Points on a hilly landscape, in no order, each with its height.
A ball rolls from a point to the lowest of its 2 nearest points, and stops where none of them is lower. Distance is the straight distance between rows; heights are no part of it.
Q495 (h 388): [ 46 -23  -7 -26  23  -2  -3  39 -21  26  21 -46   9 -15  14 -36  21  15
 -13 -30 -13  -2  -5   9]
Q575 (h 499): [  4 -41  -7 -32 -21   5  -3  -2  -3  44  16 -29  -2  11  28  -8  -5 -21
 -39 -28 -12  15   9 -15]
Q695 (h 425): [-26  -6  26  34   6 -30 -10   4  20 -30   2  -7   3  -9   2  44  16   5
  20  24  29 -28  20  -8]
Q171 (h 157): [-12  28 -56   5 -44 -23   0 -42 -11  12   7   1  36  20   3  19 -23  -8
  -7   6 -13  27  11  17]
Q437 (h 636): [ -8  -5  -1  -1 -12 -30   2  15   9 -55  -5 -20  -9  12 -34   9  21  34
  23  -2 -33  43 -34 -33]
Q445 (h 732): [-44 -23 -10  24   1   0 -36 -17   9   1  19  20  -9 -27 -24  54   2 -16
   5  25  53  -3  -9   2]
Q443 (h 610): [-37 -27  10  17  11  43  -3  14  17  -7 -22 -40  -3  29  36 -36   9 -14
  -8  29   3  -6 -20 -13]
Q886 (h 342): [-26   9  -4  28 -33 -20   4 -11  17  39  19  44   7 -19 -29  53 -22  23
  -7  -3  37 -13   8  11]
Q594 (h 518): [-14 -14 -17 -24  14  55  -6 -12 -19  26 -22  27 -35  11 -13 -15 -21 -29
 -31   3  -2  -2 -25  -6]
Q375 (h 582): [ 32 -27  11  -6  -4   8 -44 -16   1  29   8 -23   4   7  31 -28  43 -31
 -11   0  16   4  12  26]
Q840 (h 339): [ -8 -14 -19  10  38 -22  16   3 -13 -49 -12  17  12 -14  -8  56  17  -8
  30  39   9 -21   9  -6]
Q699 (h 782): [-34 -17  -5  14  -1  60 -39 -49  22 -17   1  -1 -14   2  -4 -14   3 -42
  27  40  33  11 -28  12]
Q920 (h 764): [ 44  -3   0   5   8  14   0  13 -10 -28   1 -40  -7 -28  24 -17  -1  34
   2 -28 -18  11  -8  21]
Q640 (h 524): [  5 -28 -31 -42 -15   3  -2 -10   3  47  -2 -21  19  21  -1 -11  -1 -21
 -39 -42  -9  28 -15 -26]
Q867 (h 568): [ 28 -17   4  14   9   0  30  35 -22  25  10  10  28 -13  19  45 -38  -3
 -17   2 -23 -38  41  25]
Q197 (h 800): [  1 -23 -25 -47 -10  40 -25 -32  24  -1 -21  -8   6  27  -5 -18  -7 -59
  -8  21  27   8 -21 -32]
Q556 (h 245): [ -2  39 -48  -7 -14  20   2 -13   9  17 -25  24  22  13 -31  -6 -43 -24
 -25 -13  11  10 -36 -18]
Q374 (h 327): [ 40   9  -9 -17  -1 -22  36   1 -41 -28   5   1  -6   0  -5  10  -5   7
   8   3 -46  -4  38   8]
Q521 (h 238): [ 19  15  24   7   7 -28 -26  14   1 -12  24  -8 -35 -12 -23  -9  32  43
   7 -41   0  14 -12 -23]
Q626 (h 240): [-27  35 -22  11 -44 -33   0 -21  16  20   7  17  53   8 -20  26 -12  -2
  -1  -3  -6  33  -9   5]
Q69 (h 495): [-19 -27  11 -16  11  44   4 -17 -12  -1 -11  23 -48  14  -5 -17  -5 -14
  -3  13  -6  10 -23   8]
Q855 (h 718): [ -2  -7  57 -13   8  33 -10 -12  39 -21 -16   4 -16  23 -60 -23   1  12
  -6  -6  -5 -10 -39  -3]
Q137 (h 268): [ 24  18  33  -5 -18 -20  -9   5   0 -19  35 -15 -22  -3 -45 -36  32  39
  15 -27 -15  32  -9  -6]
Q962 (h 553): [-21  -8  10 -32  27  51   6  -1  14 -25 -34  -4 -28  38 -13 -60   6  10
   6  15   2   2 -27   9]
Q641 (h 654): [-15 -22  13 -24   9  29   4 -11  -5  57   9  26   4   9  30   0  -4 -31
   1  21  34  -9  21  45]
Q382 (h 468): [-15 -14  -5  12  -2  13  -4  -6 -18  -6  -9  10 -45  -3   2  -5  -5  -7
 -19  16 -12  -1  -1  -9]
Q800 (h 559): [-30 -15 -25 -17  33  19 -17   5  -5  -5 -15  10  -4   5   2 -30  30 -33
  21  55  41  -5 -23   7]
Q845 (h 175): [ 15  23   2  20 -38 -18   1 -30   1  -8  11   2  -5  -6   7  15 -15  -4
  -7   4   6 -12  43  -2]
Q913 (h 584): [-20 -28 -39 -13  17  24 -15 -10 -18 -32  -3  14  -3 -14   6   9   6 -37
  27  51  30   2 -14   6]
Q54 (h 784): [ 45   6  -9 -13 -14  22 -17 -23   7   0   4 -35  -9  -9  22 -45  -6 -14
 -27 -36  -9  12 -19  -3]
Q106 (h 722): [-48  -8  14   9   3  18 -24 -22  26   8  26  38  -8  -8 -42  19   4 -26
   1  21  54 -13 -34  14]
Q516 (h 381): [ 14 -10 -36 -34  -1 -16  25  -7   4  35  -3  -1  43   5  35   8 -14 -20
  -5  -5  23   1  44  10]
Q916 (h 736): [ 20 -28  29   8  11  26 -18 -21  -6 -15   0 -18 -41  -1   7 -38  19  16
  -3  -3 -18  20   9  43]
Q455 (h 579): [-35  -8  40  25  19  73 -18 -12  23  -1 -17 -17 -20  36  11 -33  15  14
  23  14  -5  -7 -28  32]
Q337 (h 684): [-42   5  33   8  36  44  -7 -10   8  14  -1  38 -26  19 -12 -19   9 -13
  16  10  16 -14 -19  26]
Q971 (h 471): [ 13  37  18  30  -2 -33  14  40  -5   8   7  -3  30 -23  16  21  -4   4
  -3 -12   5 -33  21   0]
Q340 (h 347): [ 59  -7   6 -27   4 -28   4  32 -32  26  40 -31  27 -11 -10 -24  33  35
   4 -19 -14  14 -16  14]
Q17 (h 411): [ -7  12 -26  -1 -16  -6  22 -12   1 -35 -15  11 -23  -6   4  25 -18  -3
   3   6 -28  23  -3 -16]
Q801 (h 712): [-31 -11  19   8  25  38 -42 -22  12  24   0  33   1  -5 -34   0  -1 -41
 -18   8  53 -25 -34  14]
Q407 (h 69): [ 20 -12   0  22 -10 -18 -14  -1 -11 -33   1 -22   0  12  -7  17   9 -27
 -11  37 -12 -15  43 -20]
Q542 (h 359): [-57 -15  37  10  13  18 -29 -31  39   9  14  40 -31  -6  19  23 -23  18
  44 -17  36 -20  10 -13]
Q321 (h 435): [ -5  -9 -22   4 -23 -11 -28  -3   5 -19 -12  10  26  -3 -12  -5  34 -34
   3  34  44   3 -23 -21]
Q608 (h 578): [ 11  27   4  14 -19   3  25  14   2  15  -8  10 -12 -21  -5   1 -42  21
 -15 -46 -33  12 -21   3]
Q279 (h 137): [ -3  53 -38   1 -23 -15 -13  -9   1  47   6 -14  50  16 -20 -25 -28 -14
 -25 -36 -11  18 -22   1]
Q462 (h 733): [ 31 -21  -1  20  11 -25  13  35 -33  17  24 -46  18 -10   3  11   8   8
 -40 -12 -24 -16  -2 -20]
Q14 (h 483): [-41  11 -12   7  15  27  18   6   6   2 -12   9 -15  -2  13 -18 -22 -26
   3  26  27 -17 -15  -9]
Q114 (h 155): [ 19  -8   6  13   4 -22  18  24 -23 -35   9 -22 -13 -11 -13  16  15  30
   1  -3 -26  -1  11 -19]
Q357 (h 542): [-24  13 -15   8 -15 -16  42   7 -11   8 -11  26  -7  -3   0  13 -18  -1
   2  21  14 -17  22  -3]
Q7 (h 720): [ 26 -35  23   8  18  28  -5   5 -25 -14  14 -30 -25  14  30 -15  20  13
  -7   9 -38   1  35  27]
Q753 (h 741): [-43 -18   8  36  22  11 -49 -21   5 -18  19  17 -26 -21  -3  51  15 -12
  28  21  31 -18   5 -11]
Q241 (h 500): [  2 -23 -35 -33  -4 -21   1   8 -20  -8 -20   4   6   5 -16 -14  23 -16
  -2  23   9  19 -15 -12]
Q512 (h 561): [ 22 -16   4  -3   8  15 -13 -18  -3   3   0 -37   3  17  43 -28  31 -20
   5  10   7 -11  34  11]
Q387 (h 745): [  9 -38   6  21  -2  -3  -7  15 -13  14   0 -27   5 -13  18  12   9  -8
 -41  -6  -9  -1  -4   3]
Q786 (h 399): [-25   3  29  13  15 -34 -42  21  12   6  14  27 -34  -5 -17  24   6  21
   9 -22  19 -19  13 -27]
Q102 (h 447): [  5  32 -46  -8   1 -26 -11  14  -9  -4 -14   9  26  10 -30 -10   1 -10
   0  -4  -7  37 -42 -16]
Q814 (h 516): [ 15  -7   3   7  -6   4 -12 -36   8 -33   0   2 -12 -13  25   2  19  -2
  21  26   0   3  21  20]
Q143 (h 551): [-14 -10 -27 -31 -12 -17  38  12   3  48 -13 -11  31  26   0  -3 -13 -13
 -33 -29  -6  11  -7 -28]
Q992 (h 498): [ 17   6 -14  18   7 -16  25  32 -12  14 -17 -21  35 -22  30   7 -15   1
 -14  -6   6 -27   8  -8]
Q718 (h 340): [-42  -5  11   0  10 -18 -16 -21  24 -10  11  23 -35   1  26  35 -29  30
  44 -22  24 -17  25 -33]
Q875 (h 452): [  6  -9 -24 -17  22  -1   9  19  11  38 -18 -12  19  -3  16 -35   9 -19
 -20 -26  18 -11 -19  -5]
Q662 (h 177): [ -2  25   0  20   6 -34  11  -6  -9 -36  20 -13 -15   0 -12  39 -16  31
  18 -26 -40  -8  40 -53]
Q863 (h 276): [ 20  30 -11   0   8 -16  30 -13 -15 -28   3  10  -8   0   9  38 -22  12
  11  -9 -36 -12  54   4]
Q725 (h 481): [ 14  19 -42  22 -16  -4  21  15 -13  15 -19 -12  39 -11  26  33 -39  -4
 -33   1   5 -28  26  -8]
Q275 (h 790): [-20 -33 -19 -10 -10  42 -24 -34  24  -9  -3   1   1  17   6 -13  -3 -55
   3  39  37  11 -20  -2]
Q463 (h 723): [  3   9  27  -2  20   8  17  24  13 -12 -12  14 -10 -21   5 -16 -12  33
  11 -32   6   2 -32  29]
Q62 (h 229): [  1  29  -8  14 -46 -12  10 -17  12  18  -4  14  19  -9  14  12 -31   3
  -6  -7  21  -5  15  16]
Q871 (h 737): [ 13  37   2  15   8  20 -21   3  16 -27 -16   5 -34 -26 -14 -11 -10  26
   5 -50  -3  13 -27 -18]
Q185 (h 540): [ 22  -7  25  14   0   1 -24 -11   1 -17  -1 -26  -3 -13  47 -20  29   9
  17  14   7  -9  19  36]
Q456 (h 377): [-36  -2  42  11  16  19 -19 -21  48  -8   1  23 -17 -14   7  16   0  16
  40 -20  35  -6 -17   8]
Q220 (h 744): [  1  35  -7  -1 -13  11 -36  -9  22 -37 -18  21 -35  -5 -27  19 -23   7
  16 -42 -19  15 -25 -50]
Q675 (h 704): [ -2  11  31 -13  22  41 -17 -32  12  23  -4  30  -3   9 -50  -6 -11 -28
  -7  13  34 -35 -31  13]
Q78 (h 277): [ -9  32 -11  10 -31 -16  -8 -35  23   4   3  24  15 -27   4  41  -9  12
  20 -13  11   7   5   9]
Q654 (h 793): [ 43   7 -35  -8 -17  -9 -33 -13 -16  12   9 -33   8  -7   3 -23   4  -9
 -29 -32  -4  11 -10 -18]
Q313 (h 409): [ 14  24 -28  23  18 -28  17  -1 -10 -22  -3   5  41 -19   3  62 -29   5
  13   1 -18 -16  25 -18]
Q693 (h 332): [ -3  -4  57   9   5  -9  14  -2  31 -18  15  -1 -12  -4  35  14  -2  32
  30  -2 -11 -19  46  18]
Q667 (h 446): [  1   3  32  30  -1 -40   5  18  11  -5   1   2  28 -19  11  38  18  19
  14   0  21 -24  25  -2]
Q773 (h 600): [-19 -50  20  -2  13  20   2  -9  -1 -34 -11 -16 -15  13  31  -9  17   8
  25  45  -8   0   0  34]
Q769 (h 514): [  1  20   9  -3  -6  -9 -13  15 -17  -4  -1  29 -34  -3 -38  -1  -4  12
 -14 -20 -22  12 -17 -15]
Q740 (h 428): [ 18  -2 -24 -27 -27 -19  -4   2  -3  55  19 -18  30   5  27  -4   3 -14
 -23  -7  15  -4  48  -1]
Q473 (h 380): [  8  -3 -21 -26 -12 -15  24 -11 -18 -27 -14  19 -24  -6   1  12   2  14
   6   8 -36  13   7  14]
Q528 (h 473): [ 18  11 -13 -44  20   9  -2   2  27  25 -21 -22  42  13   1 -50  11  -3
  -9 -40  21   5 -33 -20]
Q415 (h 623): [  4  -2  25   4 -16  14 -25  12  -4  52  17  38 -35  -5  -1  -7  -6 -11
 -24  -2   2 -16  19  28]
Q269 (h 661): [ -5 -42  -7   1  12 -10  34  19  -2 -47 -23 -24  21   2  13  29  10  10
   5  36 -19  -1 -12 -17]
Q101 (h 343): [-19  29   6  14 -26 -15 -22 -11  19   4  -6  32  -7  10 -59   7   6 -12
   0   9  18   5 -26 -28]
Q45 (h 523): [ -7 -48   1 -17  -8  16  11   5  -1  52  -1  -8  -2   9  48   3 -23 -19
 -30 -14  -3   2  18  16]
Q727 (h 391): [ -9   9 -24   1 -36 -37 -34   3  -3   6   0  19   3   6 -41   3  24 -23
 -14  26  18  14 -12 -23]
Q684 (h 197): [  2  51 -50   9 -15 -33  -3   8 -18  36  20 -27  55   5   9   2 -14  -8
 -15 -24 -12  23   7   9]
Q96 (h 709): [  9   5  23  -7  25  -9  29  59  -1 -10  -6  10  -6 -23  14 -19  -2  47
  22 -16  -3  -4  -2  31]
Q277 (h 609): [-21 -24 -36 -12  30  25   2  -8 -28  18   5  14   0 -13  23  11   1 -34
   0  36  47 -13   2  14]
Q338 (h 645): [ 11 -26  36  -9  -1  17  -2  19 -10  40  21   1 -20  10  13 -32   0  -5
 -19  -4  -9  -4  11  22]
Q359 (h 533): [  4   5  -3 -15   2  16  12  -1  12 -37 -31  -5 -11  19 -13 -52   9  13
   6   0  -6  24 -34  -6]
Q151 (h 811): [ 19  67 -30  20   4 -26 -11  11 -37   6  29 -23  11  -7 -16  -7  -9   9
  -8 -27 -47  23  -5 -11]
Q632 (h 112): [ 17  -8   5  31  -6 -37   6  11 -24 -23  13 -22   2   6 -24  31  19   7
 -12  18 -23 -16  23 -34]
Q280 (h 588): [  4  -9  16  26  -4   3   0  33 -10  25  21  32 -11 -11   2  51 -45   8
 -13  10  -8 -29  51  22]
Q999 (h 513): [-18  22 -23  -6 -14  -2  34   8   1   8 -18  14  -2  12  -9 -23 -24  -9
 -16   9  14  -6 -12 -18]
Q368 (h 492): [ 30  28 -14 -39   5  -9  22  14   6  30   7 -17  27   8  -7 -61  11  -3
   0 -38   3  20 -21  -7]
Q226 (h 649): [-10 -37  -3 -10  -7 -15  11  15   6 -36 -17 -23   3  15 -15   5  25  19
  -3  25 -22  20 -26 -15]
Q776 (h 618): [-28 -27   7 -11  25  44 -11   3  13  31 -11 -30  -2  34  19 -29  13 -32
 -22  13  27  -3 -23 -12]
Q653 (h 632): [-10 -24 -24 -30  10  10  14   6 -11  36  -9  25  10  -5  22 -10  -2 -24
  -4  11  26  -8   1  22]
Q679 (h 671): [-30 -13  21 -12   4  44   2 -27   6  29   9  38  -6   9   7 -23   2 -31
  15  18  24  -5  -7  44]
Q939 (h 730): [ 19  27  12   0  19  16   0   6  26  -5 -36  17  -6 -13 -18 -24 -13  11
 -12 -36   8  -1 -46   4]
Q827 (h 512): [ -8  18   0 -12  -1   8   6 -15  21 -45 -26   5  -1   4  10 -28  14  10
  24  24  19  10 -13  -7]
Q126 (h 822): [ 32  45 -41  12  -1 -34  -1  12 -44  -5  12 -16  27   1   0  18  -6   1
 -21  -1 -44   0  27 -19]
Q820 (h 412): [-23  47 -39   7 -20 -21 -34   0   5 -19  -3  14   4   5 -43   9   3  -7
  10  -6 -22  45 -25 -32]
Q694 (h 749): [-39 -17  16  27  31  35 -38 -21   9 -14   2  11 -31 -13  30  36   1   8
  34   7   5 -11  10  13]
Q765 (h 694): [ -8  -7  32 -14  23 -21  31  50  -4 -26 -14   7   2   0 -10  -6  20  50
  22   2   9 -10   7  16]
Q861 (h 589): [-32 -28  19  15  22  50 -13   6   9 -16 -14 -27 -20  30  25 -28  30  20
   5  22 -14   5 -15  45]
Q943 (h 592): [-38   0 -24   0  21   7  10 -10 -13   4  15  38  -2 -24  -2  -1 -13 -26
  16  33  62 -27  -2  28]
Q728 (h 593): [  8  20  -3  18  -1 -16  33  29  -2  -8  -7 -12   6 -21   5   9 -21  26
   0 -28 -28   3 -19  -6]
Q434 (h 382): [-10  28  -2   7 -22 -29 -39  -6  14 -17   3  16 -20  11 -49  10  17   5
   9 -15  -3  25 -11 -59]
Q363 (h 752): [ 27 -21  14  -1  15  14 -14   3   2 -44   2 -20 -36 -17  15 -18   6  42
  13 -23 -17   9  13  28]
Q644 (h 705): [ 48 -43  11 -16  29  11   1  13 -40   7  18 -42   0  12  19 -10  17  -4
 -16  10 -31 -10  37   4]
Q527 (h 493): [ 16   0 -14  10  -2   4  -5   9 -25  -5  -1  -1 -42 -15 -20  -6  -3  -1
 -26 -12 -28   3 -16  -9]
Q25 (h 190): [  2  37 -38 -22 -14   9  -9 -11  11  43 -16  -5  33  28 -22 -26 -22 -25
 -32 -29   0   9 -17 -26]
Q173 (h 635): [ -9  -2  -5 -11 -13 -46  34  18  -8  25   6  16  35  -4  -7  21  12   9
  -2  -4 -12  21 -24  10]
Q296 (h 515): [ 25  25 -27 -59   1   2   9 -11  -1  16  -7   8  20  22 -23 -51  10  -8
   6 -28 -20  25 -21  -6]
Q48 (h 599): [ -9 -33   7  18  16  35 -12   8  -3 -16  -8 -56 -12  43  44 -41  29   4
  -4  22 -20  -3   0  12]
Q2 (h 665): [ 23 -23  39 -24   0  17   5  43 -12  34  34 -24 -12  19   5 -65  13  14
  -7  -4 -11   0  12  21]
Q851 (h 676): [ 12 -28 -18 -15   2 -14  51   4 -17 -23  -8 -34  23   5  17  24  -1   8
  -4  14 -50   3   4   3]
Q243 (h 569): [-33   7  -7  10  -8   3  10 -16  -7  15  15  39 -12   0  -6  11  -6 -19
   0  35  41 -15  19  14]
Q549 (h 314): [-18   9  -4  17 -11 -15 -19 -21  23 -18  -7  23 -15 -21  14  45 -21  25
  22 -32  21  -1   9 -20]
Q563 (h 306): [ 48   8  14 -13  16 -28   5  25 -35  -7  43 -19 -18  -8 -31 -32  22  40
   8 -16 -19  24  -8   2]
Q16 (h 621): [ -7   7 -12   1 -18 -19  22   6   3 -30   2 -25  14  20 -26 -11   3  17
   1 -16 -50  42 -48 -15]
Q431 (h 119): [ 18   3  -8  26 -25 -20   1 -28  -9 -16   5   1   5  10   0  37  -7 -12
 -11  44   4 -20  68  -9]
Q872 (h 735): [  5 -31  25 -20   7  21 -29 -12  19  -6 -14  -4  -9  19 -28 -38  36  -5
  -7  13  15  13 -38   4]
Q778 (h 655): [  5  14 -17 -11   3 -25  25  19  -7   9 -17  23  25 -17   1  -1  13   5
  12  -1   8   6 -22  16]
Q980 (h 168): [-16  -1  30  10  36 -10   9  20  13  -3  -8  28  -2 -35  32  38   0  24
  42   0  24 -27  18  26]
Q711 (h 424): [ 28  -7 -13 -27  28  14   0  27  -2  22   4 -22  -6  -1  27 -50  20  -5
 -14 -21   9  -1   0  -6]
Q396 (h 406): [  2   5  24   0 -21  -5  37 -10  13 -46  -1 -24 -20  10   2 -15  -6  37
  16  -9 -24  13  16  -3]
Q268 (h 293): [-17   8 -17   9 -44 -30  -6 -20  12  48  14  29  34  -5 -33  34 -13   3
 -16   3  15  16  -6  21]
Q115 (h 401): [-33   8  32  31  -6 -10 -15 -18  40 -12   4  15   1 -18  11  23  -5   0
  13  11  45  -9   0  -4]
Q517 (h 489): [-14  -3   9   8  15  22 -17 -22  17 -41 -16   5  -8 -14  25  -8  22  -3
  40  34  32   2   3   8]
Q9 (h 775): [ 20 -14  -4   9   7  29  -4  -5  16 -20 -16 -45  -8 -10  27 -38  -2   0
 -10 -18   1  11 -21   6]
Q568 (h 833): [ 31   5 -45  -5   3 -38   2  -2 -36  12  13 -15  50  16  -8  30   1 -18
 -29   6 -25 -10  34 -13]
Q401 (h 239): [ -1  17 -38  -7 -25 -28  23 -14  -8  28   4  -8  52   4  19  13 -15 -10
 -14 -13 -26  24  11  14]
Q540 (h 375): [ 13   7  -7  15  31 -30  24   9 -22 -37 -19  10  28 -20   1  43   6   7
  16  11  -7 -10  10  -5]
Q919 (h 721): [ 51 -32  -6   5  32 -12   2  28 -36  21  23 -51  18   3   7  14  18  -7
 -34 -13 -24 -24  41 -16]
Q844 (h 448): [  9  25 -64  25   0 -17   1  -4 -13  -7 -10   5  30 -23  10  51 -29  -2
 -24   0  -3 -17  20   3]
Q83 (h 534): [-33 -15 -13 -24  19 -11   9  -2 -11  -8  -5  24 -13   4 -27 -13  28 -20
   7  49  24  -1 -18  -8]
Q582 (h 758): [-20  -6  32  34  21  31 -41  -4   8   7   2  16 -33 -14   8   6  14   1
  19  -5   3  -4   6  23]
Q430 (h 297): [ -7 -14  -4   8  51   2  15  -7 -26 -16  -4  27   7 -12   6  38  13 -17
  35  45  10 -29  30  20]
Q180 (h 300): [ 23   9  40  -4 -16 -12  27  -5   5 -11  11  16   3  -8  17  -3  -1  22
  29   4 -17  -6  48  19]
Q89 (h 774): [ -6  -3  24  -6   1  47 -41 -47  35 -13 -13  16 -18   2 -11 -12   3 -23
  15  11  21   2 -24   8]
Q933 (h 464): [ 34 -34 -23 -33 -22  -9  -8 -17 -12  36  30 -37  16  10  30   9   5 -16
 -27 -19 -13   0  51 -12]
Q193 (h 591): [ 25 -22  21   3   2 -10  33  60 -24  28  20  -1   2 -16  13  15 -29  14
 -14  -7 -34 -16  19  16]
Q945 (h 368): [-23  -5 -15  -5 -32  -2  25 -20   8 -17 -12  18   6   0  -8  27 -20  -9
   8   5   8  25 -31   0]
Q602 (h 695): [-20  32  44  -4  18  43   0 -10  18  16 -12  42 -29  24 -38 -26  -6 -16
  11   7  27 -26 -19  -1]
Q673 (h 341): [ 25  23  14  13 -29 -34  17  -1 -26  -9  41 -48  -6  16 -23 -23  15  21
   8  -3 -31  28   7 -25]
Q22 (h 376): [ -3  32  20   9 -40 -26  21  -5   4 -11  17 -23   4  14  -8 -16  -6  19
   5 -13 -23  17   4 -16]
Q968 (h 608): [-12  17  -4 -11 -15 -11  34  18   6 -12 -18  -1  10   5  -6 -12  -7  26
  -2 -16 -32  19 -42  -7]
Q349 (h 294): [-17  46 -28 -13 -26   6  -4 -17   9   2 -17  28  15  13 -58  -1 -19 -19
  -6   3  22   1 -34 -26]
Q58 (h 802): [ 31  47 -42   2 -19 -10 -31  -6 -23  14  22 -27  11  -4 -12 -10  -1  -9
 -19 -30 -30  33 -23 -12]
Q85 (h 460): [-39   4  28  19   7  30  14   1  23 -18 -10   2 -29  -7  14 -15 -12   5
  17  11  14  -1 -11   0]
Q291 (h 755): [ -5 -24  13  25   2   1 -31   0   5  -5  -9 -17  -3 -12  17   2  15 -15
 -10   9   9   0 -25   5]
Q888 (h 145): [  4   4  -2  43  -7 -28   6   7 -22 -38   6 -16 -16   8 -21  59 -15   4
  -4  -3 -37 -18  34 -49]
Q284 (h 243): [  4  -4  17  -4  32 -17   2   4 -16  -6   2  32  -5 -23  21  41  28   3
  31  20  18 -21  26  24]
Q554 (h 570): [-25 -10  27   3  30  72 -25 -13  26 -39 -34  -4 -32  25 -19 -34  10  15
  16   8   2   6 -35  20]
Q726 (h 765): [ -3 -14  24  10 -17  21 -24 -27  23   5  -7   5  -7 -15   0  -8  -7 -12
  -3   2  13   5 -22   9]
Q657 (h 373): [-28  21  27  27 -19 -22 -12   3  18  24   5  40 -14 -10 -22  30 -12  17
  -4 -19  28  -3  11 -14]
Q579 (h 604): [-23  -1  23  26  -5  11 -14  14 -11  34  13  35 -38  -7   4  24 -16  -3
 -15  12   4 -23  46  25]
Q841 (h 547): [ 19 -38   0  -6  -5  -5  22  21 -15  42  15 -18  34   5  36  22 -24 -10
 -29 -10 -10 -22  36  13]
Q590 (h 690): [ 29 -38  -2  -9  13  -9  24   4 -22 -15  -3 -29  17   8  22   7  13  -9
  -8  15 -20 -14  28   0]
Q134 (h 221): [ 11  39  -5  10 -15 -31  17   1 -16 -10  24  -3  13  -5  -2  27 -17  28
  20 -27 -47   8  33 -12]
Q661 (h 675): [-20   4  -2 -14  26 -25  39  30  -4 -24 -21  25   4 -17  -2  -4  21  16
  27  23  19  -8 -18  17]
Q305 (h 707): [ -3  30  52 -13  -6  30  17   4  26   3 -12   9 -21  25 -51 -41  -3   2
 -12  -6   4 -21 -24 -17]
Q535 (h 204): [ 12  10  13  16   5 -33 -23  12   2 -35   7 -12 -12 -17 -11  18  26  31
  26 -13   1   0   4 -37]
Q70 (h 315): [ 32   5  -5 -34  -7 -11  33  24  -8  24  -2  -3  42  -2  39 -11 -21  -7
   5   7 -10 -14  42  11]
Q422 (h 843): [ 44 -22 -15  -4   7 -20  25  -4 -23  15  17 -18  68   9   0  30  -3 -23
 -25 -10 -28 -12  53  -8]
Q719 (h 562): [ 15  16   3   1  -8  26   5   2   3  23 -10  19 -21 -13   0 -14 -44  -3
 -40 -30 -10  -2 -14   4]
Q426 (h 470): [  9 -12 -43 -20   2  -5 -28   4   0  -3 -20 -16  16  11   6 -26  27 -24
   4  27  20  12 -17 -26]
Q229 (h 253): [ 13  13  13  -8 -22  -8  34   2   0   5   0   2  10  -1  39  -7 -11   2
   8  20  -1 -19  39  25]
Q364 (h 436): [-19  -6  23   8  13  18  18  11   8 -34 -12 -18 -38  -7  17  -7 -10  27
   3   7 -20  -4  19 -10]
Q615 (h 301): [ 25  17   6   7 -36 -27 -16  -3   7 -24  26 -32  -8   7 -41 -32  24  19
   6 -14 -29  40 -24 -27]
Q555 (h 541): [ -2 -12   1 -16   8  43   5  -6  -9  47 -19  30 -19   2  10 -17 -37 -19
 -32 -17  -3  -3 -17  16]
Q470 (h 614): [ 15 -13   6 -13 -15 -30  33  33 -17  37  22   8  16   2   7   4  -6  14
 -11 -12 -22   1   2   9]
Q33 (h 360): [-16   3  65  -4  -4 -10   8   3  36   5  24  30 -32  -1  28   3  -4  35
  55  -7   3  -1  41  14]
Q798 (h 726): [  6 -17  51 -28  19  36 -17 -11  35   1 -22 -16  14  25 -33 -36  18  -5
 -14  -5   3 -11 -55  13]
Q372 (h 320): [-19  16 -23  11 -36  -8 -11 -37  22 -19   4  23  22 -20 -17  36 -10  -9
  25   0  20  27 -19 -10]

Where does a ball stop that starts at each point below?
Q291 -> Q382
Q871 -> Q575
Q667 -> Q407
Q54 -> Q382
Q437 -> Q382
Q443 -> Q517

Call two points neighbours if one is among the 2 nearest of the other. Go from one point of each pair to the other, from neighbour to neighbour, staying as low as possible. Name the highest point that can't be avoided.
Q279 / Q980 -> Q667
Q279 / Q632 -> Q786
Q171 / Q279 -> Q401
